Each row is a point on a tangle of strands that fork and nearly touch. The rows are in no order.
In the rows, 128 means zero.
Points whose rows are less than 124 apart are linked; no others are. Some points are linked to none.
Z_484: [123 117  98 157 129 138 144 101  77 118 178  78  93 151 155 139  76 112
  79 170 146 190 118  93 151 111 128]
Z_292: [121 170 141 107 123 129 111 119 124  95  75 132 154 100 109  87 133 142
 105 146 111 147 177 167 157 122 157]
Z_210: [152 100 165 110 142 137 129 115 175 153 110 110 123 120 113  96 106 125
  95 134 150 133 145 181  84 107 143]
Z_34: [128 111 159 147 161 145 172  67 144 142 125 105 166 127 136 127 161 135
 147 120 119 157 143 147 122 134 116]
Z_691: [105 129 106 105 163 122  67  85 139  76 115 109 128 148  90 126 164 112
  87 117 126 158 116 168 105 123 151]
Z_108: [153 140 108 153 134 174 151 145 138 153 135 116  85 137 128 150 114 132
 118 163 143  98 126  62 121  84 141]
Z_264: [113 121  78 127 107 125 151 132  34 161 134 127  98 159 131 183 121 111
 115 149 146 152  81  76 202 155 132]
Z_176: [125 111 149 121 144 111 143 108 173 127 140  84 127 138 130 176 146 113
 137 123 121 145 120 149 119 126 193]
Z_463: [112  74 144  99 139 120  77 117 143  98 105 196 155 156 120 117 170 113
 124  92 123 120 118 156 107 165 107]
Z_160: [127 141 124 117 113 170 136 183 124 118 104 147 108 130 116 147 132 133
 135 147 112  76 124  79 109 113 152]
Z_874: [106 113 120 144 114 186 187 119  93 156 130 120  95 136 103 129 106 123
  84 165 155 185  82 120 188 117 143]
Z_173: [ 93  98 120 126  87 117 131 177  83  86 132 148 121 143 143 172 100 112
 153 148 110  93  92 104 129 156 157]
Z_482: [160  91 120  96 122 125  99 171 158 130 157 124 107 149 128  96 134 130
  97  92 184  89  94  96  83 120 102]
Z_678: [142  92 104 106  86 156 174 202  65 133 119 145  99 136  96 122  79 133
 109 139 141  89 102  78 149 123 126]
Z_390: [131 116 150  93 127 120 174 156  92 131 117 130 167 129 133 120 164 112
 154 115  98 147  96  69 136 171 157]
Z_19: [139  78 122 147 155 125  87  97 172 171 141 164 120 162 104 173 178 108
 144  78 133 110 115 129 108 134 129]
Z_285: [127 156 131 181 133 130 132 139 178 141 186 121 103 117 145 127 130 134
 182 118 171 152 138  97 148  73 113]
Z_196: [146 207 164 124 126 108  97 129 228 113 140 166 137  72 134 105 142 152
 169 108 134 114 156 176 126 129 141]
Z_471: [126 127 119 109 122 170  99 162 146  94  90 157 106 147 102 128 146 148
 132 148 131  62 135 131 110 106 121]
Z_768: [110 129 133 130 119 140 129 156 139 119 107 144 102 136 103 159 137 121
 155 148 160 177 161 111 206  70 177]
Z_433: [116 141 121 203 129 128 114  74 172 155 158 138 121 132 122 188 128 145
 186 123 126 108 137 194 130 118 108]
Z_466: [127 160 155 111 110 126 146 160 112 157  91 152 143 111 128 165 159 119
 165 122  90 131 131 101 163 151 180]
Z_793: [120 147 139 104  77  95 112 189 114  76 130 141 126 104 141 156  99 129
 166 146 105  86 123 131 105 139 171]
Z_810: [165 131 182 106 132 150 147 159 192 153 114 144 147  97 151  72 115 156
 135 136 146 100 136 112 103 129 107]
Z_972: [121 136 118  94 147 149  77 109 161  75  90 126 139 161 108 124 164 132
 104 137 130  93 140 161  96 126 140]
Z_517: [104 122 105 149 136 163 149  78  73 169 110 118  88 145 100 144 116 108
  60 150 130 187  99 163 156 145 120]
Z_293: [ 81 143 120 137 131 117 115 103  82  89  94 108 167 121 153 166 130 103
 123 148  70 152 124 136 133 164 191]
Z_660: [148 136 130 117 133 130 111 114 155 128 117 104 117 136  90 135 157 127
 137 122 159 158 167 147 168  73 164]
Z_134: [142 157 112 156 151 131 105 106 177 140 175 106 116 149 104 129 180 141
 173 102 176 113 134 139 136  73  95]
Z_339: [138 148 132 170 143  88 104  87 145 142 169  99 139 117 168 140 126 140
 156 115 150 148 177 112 129  79 108]
Z_370: [ 95 144 128 142 128 143 182 124  93 147 133 136 137 124 141 159 146 126
 161 133 112 159  44 116 186 167 128]
Z_739: [113 122 136 121 141 149 167 160 160  88  95 129 172 137 149 105 169 157
 193 135  94 106 145 114 147 133 113]
Z_195: [147 186 144  90  75  94 138 220  88 119 148 136 130  87  86 103 111 120
 139 145 131 133 109  81 155 124 161]
Z_735: [130 187 143 122 138 110 101 112 162 111  95 142 170  89 120  71 162 148
 137 131 133 150 200 152 159  91 138]
Z_96: [127 126 165 111  68 104 162 160  96 155 129 173 121  84 119 120  87 107
 154  83 115 106  83 154 117 179 129]
Z_928: [138 141 150 106 126 112 132 118 137 128 131  79 118 107 122 138 127 117
 109 134 134 181 129 139 131 110 191]
Z_226: [110 132 126 126 147 127 159 114  72 174 136 140 116 129 120 169 150  94
 119 100 113 176  45 103 152 184 157]
Z_505: [112 186 106 160 114 107  85  94  84 127 118 125 113 107 141 169  85 123
  97 150  87 121 151 150 106 134 145]
Z_198: [166 126 200 128 140 145 111 116 222 169 111 139 133 111 102 101 140 132
 134 121 153 125 168 185 100 124 140]
Z_716: [ 93  92 145 166 147 160 117 129 144 103 157 181 133 133 135 115 163 110
 144 105 160 162 132  91 142 106 108]
Z_8: [134  93 128 115 131 134 147 147 159 113 127 100 124 154 139 108 109 147
 158 131 151  95 161 130 123  96  95]
Z_439: [142 125 154 121  93  85 123 139 134 147 138 156 131  86 155 143 108 131
 149  88  97 100  96 164  91 193 116]
Z_878: [153 115 120  93 145 110 108 140 132  72 156  66 120 152 152  84 103 142
  78 174 166 141 161 109  95 101 142]
Z_506: [172  89 100 102 134 118 122 171 137 152 151 101  92 150 135 101  91 104
  55 103 145 109 101  75  68 145 115]
Z_78: [150 176 122 135 152 142 108 104 123 131 139 103 125  99 148 106 114 127
  75 149 116 126 126 101  67 117 133]
Z_280: [143 158 135 109 139  98  90 128 108 125 133 119 144  96 148  93 102 104
  44 128 117 164 118 113  61 170 122]
Z_29: [122  87 139 144 133  84  88  92 163 118 157 114 135 131 153 173 133 104
 142 108 116 138 146 156  87 154 143]
Z_323: [ 99  78 121 137 152 131 120  91 147 136 125 111 101 172  80 143 140  96
 106 102 142 144  91 223 116 135 115]
Z_99: [111 106 118 187 128 163 127  91 107 149 143 178 123 132 126 149 128 116
 134 122 142 134 133  93 129 114  81]
Z_736: [144 104 129 115 147 137 120  93 139 139  88  72 117 139 125 114 100 125
  67 159 108 130 163 186  74 123 131]
Z_617: [125  67  94 120 165 136 120 100 132 166  94  95 101 182  80 131 128 110
  92 111 122 105 121 217  94 140  95]
Z_564: [126 173 119  90 106 110 141 174  85  79 158 118 138 101  86  95 123 117
 106 167 143 167 104 108 167 109 189]
Z_130: [135 167 114 104 112 159 176 137 114 111 122 121 122 111 113  92 124 170
 113 147 119  99  95 145 122 120 115]
Z_133: [136 147 169 141 134 136 177  96 165 152 131 125 159  91 140  96 148 151
 181 106 121 158 150 150 152 123  89]
Z_935: [140 157 119 130 135 159 193 147 134 135 123  79 119 123 153 138 123 155
 150 171 116 120 143  64 152  95 147]
Z_955: [124  89 141 188 132 128  82  94 124 136 146 180 127 130 149 158 108 107
 115 117 121 123 158 104  75 140  84]
Z_598: [163 104 154 140 105 111 128 137 203 176 150 136 125 123 128 127 115 153
 187  99 149  75 159 179 123 118  86]
Z_135: [100 198 156 139 118 115 150 136 199  95 150 150 143  80 122 115 152 138
 188 105 119 144 128 153 151 136 145]
Z_289: [122 132 131 127 120 120 130 120 138 158  98 184 133 132 111 165 176 133
 182  90 100 116 124 143 160 142 146]
Z_940: [135 123  89 105 118 153 185 169 118  81 131 105 121 147 125 101 122 166
 150 152 134 100 120 114 157  96  85]
Z_165: [111  76 103 115 158 135 166 111  92 144  84 128 149 179 133 161 153 148
 148 115  81 112  96 135 148 175 112]
Z_301: [148 185 144 156 152  90 139 105 147 149 143  99 148  90 175 109 131 144
 160 132 140 164 190 110 151  68 143]
Z_555: [128 135 114 149 134 161 189 110 121 124 164  87 106 126 134 108  91 136
 100 172 169 176 106 111 163  88 126]
Z_424: [165  90  99 103 150 141 115 116 138 148  91  66 111 170 110 109 111 125
  66 144 113  84 136 182  68 132  87]
Z_233: [140  86 117 139 125 144 142 150 166 120 161 111 104 150 122 104  98 135
 128 116 183  79 107 138  98  97 107]
Z_732: [162 159 173 132 134 102  51 120 252 123 144 151 174 100 165 112 134 156
 170 122 130  99 170 178 111 160 136]
Z_86: [121 107 114 154 140 122 139  85  96 173 130 105  81 112 114 130  83 104
  63 124 131 182 111 179 103 133 102]
Z_106: [161 138 179 114 149 160 121 136 223 151 117 133 151 127 124  50 134 153
 132 144 173 104 154 166 101 110  82]
Z_533: [154 114 107 104 136 106  80 123  98  81 133  95 150 143 144  97 124 126
  86 146 124 131 169  94 113 125 126]
Z_692: [137 113 104 145 105 139 114 140  69 112 163 123  84 141 123 143  70 102
  90 169 163 172 142  57 165  97 148]
Z_924: [140 193 155 139 159 121  87 117 200 113 141 109 159  89 185  81 116 162
 130 159 146 105 179 135  83  90 141]
Z_329: [133 192 120  88  98 100 117 200  69 101 104 137 170 101 113 107 139 120
 156 136 106 122 153  68 178 116 153]
Z_373: [163 119 153 136 106 101 112 116 186 156 138 137 141 109 155 133 110 149
 149 102 125  92 146 170  87 164  95]
Z_296: [130  88 109 138 140 120 127 112 160 180 121 170 118 172  89 185 182 139
 170  79 123  90 112 154 148 130 140]
Z_346: [128 170 108 137 113 110  84  92 109 127 119 132 112 121 116 159 125 145
 125 111  99 100 131 168 107 129 121]
Z_263: [109  82 133 112 136 135 110 137 122  87 130 174 147 150 129 111 156 117
 136 101 143 129 124  92 121 144 106]
Z_398: [122  77 127 170 146  89  89 102 120 138 145 135 127 143 165 177 110  87
 103 112 106 150 149 116  80 155 120]
Z_525: [101 149 132  85 129 116  92 116 109  73 113 154 151 116 110 114 151 104
  92 119 115 167 110 141 105 162 172]
Z_306: [116  79 132 131 170 160 176  88 137 158 107 119 154 170 129 134 175 141
 158 108 106 110  89 145 137 159  99]
Z_791: [118  72  95  81 143 139 160 128  62 131  89 123 129 196 113 148 157 142
 126 127 114 124  92 124 184 162 112]
Z_481: [152  89 115 110 111 149 158 177  99 140 142 121  93 135 117 118  95 114
  73 131 142 116  95  74 113 136 138]
Z_460: [115 197 103 136  98 139 126 128  97  99 133 152 115 101 121 135 123 159
 135 119 107  92  95 136 122 129 133]
Z_881: [136 178 133 146 135 111 169 165 134 138 149  96 138  87 170 119 133 150
 160 160 123 146 166  54 150  84 142]
Z_252: [121 126  96 154 163 126 114  63 145 130 158  72 136 178 106 130 181 133
 164 110 148 122 125 173 142 105  84]
Z_976: [136  81 130 111  74 113 145 165  86 148 131 193 122 119 106 113 116 120
 134  82 137 105 103 124 139 152  93]
Z_639: [105 130 145 109 126 132 171 174 130  90 130 130 158 132 160 126 164 137
 179 134  96 106 103  70 141 160 141]
Z_634: [133 186 131 144 153 120  98  86 154 105 148  92 151 107 166 102 111 156
 108 143 125  99 145 157  72 102 116]
Z_261: [140 173 135 123 131  85  52 107 130  96 128 152 179  89 151  83 137 136
 125 120 133 128 198 120 126 111 129]
Z_181: [ 92 138 118 129 152 104  89 103  79  85 115 138 169 132 134 148 160  90
 116 120 101 170 122 106 145 158 171]
Z_724: [173 112 120  79 131 115 114 154 135 138 134  68 106 135 120  85  93 128
  46 155 146 126 134 114  73 121 128]
Z_872: [124  88 124 121 102 116 159 149  82 138 118 118 119 132 162 180 100 141
 152 132  89  94 126 115 119 156 130]
Z_240: [121 100 121 143 102 139 121 162 114 105 147 126  89 141 126 152 114 106
 128 152 180 158 147  89 166  84 155]
Z_141: [128 128 122 119 124 117 124 130  79 147 122 117  96 102 123 117  84 105
  54 127  94 156 105 146  63 174 116]
Z_537: [127  95  98 135 103 110 162 136  68 158 141 101 103 142 150 176 103 129
 133 138 119 129 101  96 163 142 110]
Z_351: [138 121 147 170 133 137 164  98 172 179 156 126 140 123 144 105 126 156
 193 112 152  95 148 168 127 102  53]
Z_490: [117 134 103 124 146 128 112  89  65 150 108 143 131 145 121 164 167 103
  99 114 105 170 107  98 144 156 140]
Z_835: [135 107 113 122  77 145 154 183  75 132 130 177  89 116  85  91  95 133
 126 107 162  94  96 117 156 115  92]
Z_733: [ 76 189 144 173 127 138 153 132 170 102 143 166 127  78 154 143 127 124
 194 130 105 150 130 124 171 126 121]
Z_818: [139 121 140 129 138 107  67 106 108 116 114 126 151 123 164 112 107 120
  90 140 126 129 201 114  99 111 108]
Z_105: [114  91  55 112 108 148 173 146  62 154 135 130  76 190  95 141 122 123
  91 147 161 146  70 115 218 137 108]
Z_957: [108 192 130 117 107 124 122 154  73 101  60 140 178  99 112 120 121 127
 143 151  82 137 181 128 187 126 173]
Z_205: [122 160 170 122 127 158 148 178 188 110  93 171 162 103 143  73 136 149
 167 134 113 118 173 103 134 119 109]
Z_185: [ 88 158 132 143 114 114 100 105  76  94 104 122 154  96 158 157  87 102
 105 166  78 132 156 149 100 152 177]
Z_765: [117  53  76 102 131 145 176 157  63 156 107 122 101 192  87 131 115 130
  98 121 130 107  72 142 184 142 111]
Z_985: [ 87 144 152 172 127 142 178 102 116 137 144 161 139 102 148 162 142 127
 179 115 113 157  91 114 157 148 115]
Z_174: [127  87 130 139 152 111  51 102 166 144 142 168 140 159 112 135 161 107
 105  84 137 120 104 158  70 168  95]

A fork is a point with three links. Follow the links from the first point to the second and name the forks in between, in order.
Z_261; Z_96: Z_506
Z_732; Z_285: Z_181
Z_735; Z_226: Z_506 > Z_181
Z_226; Z_678: Z_181 > Z_506

A fork is a point with three links, a tip a point with one. Leave the first point through the second and follow the links. Name the first fork or tip that comes.
Z_34; Z_133: Z_506
Z_533; Z_818: Z_564
Z_296; Z_289: Z_323
Z_135; Z_733: Z_181
Z_955; Z_398: Z_924
Z_181; Z_525: Z_252
Z_439; Z_373: Z_793
Z_490; Z_226: Z_732

Follow the links from the first point to the second, and from the first to the third. Name the last point that the two ways share.
Z_732; Z_482; Z_301: Z_181
Z_370; Z_835; Z_881: Z_181
Z_505; Z_96; Z_261: Z_506
Z_678; Z_818; Z_985: Z_506
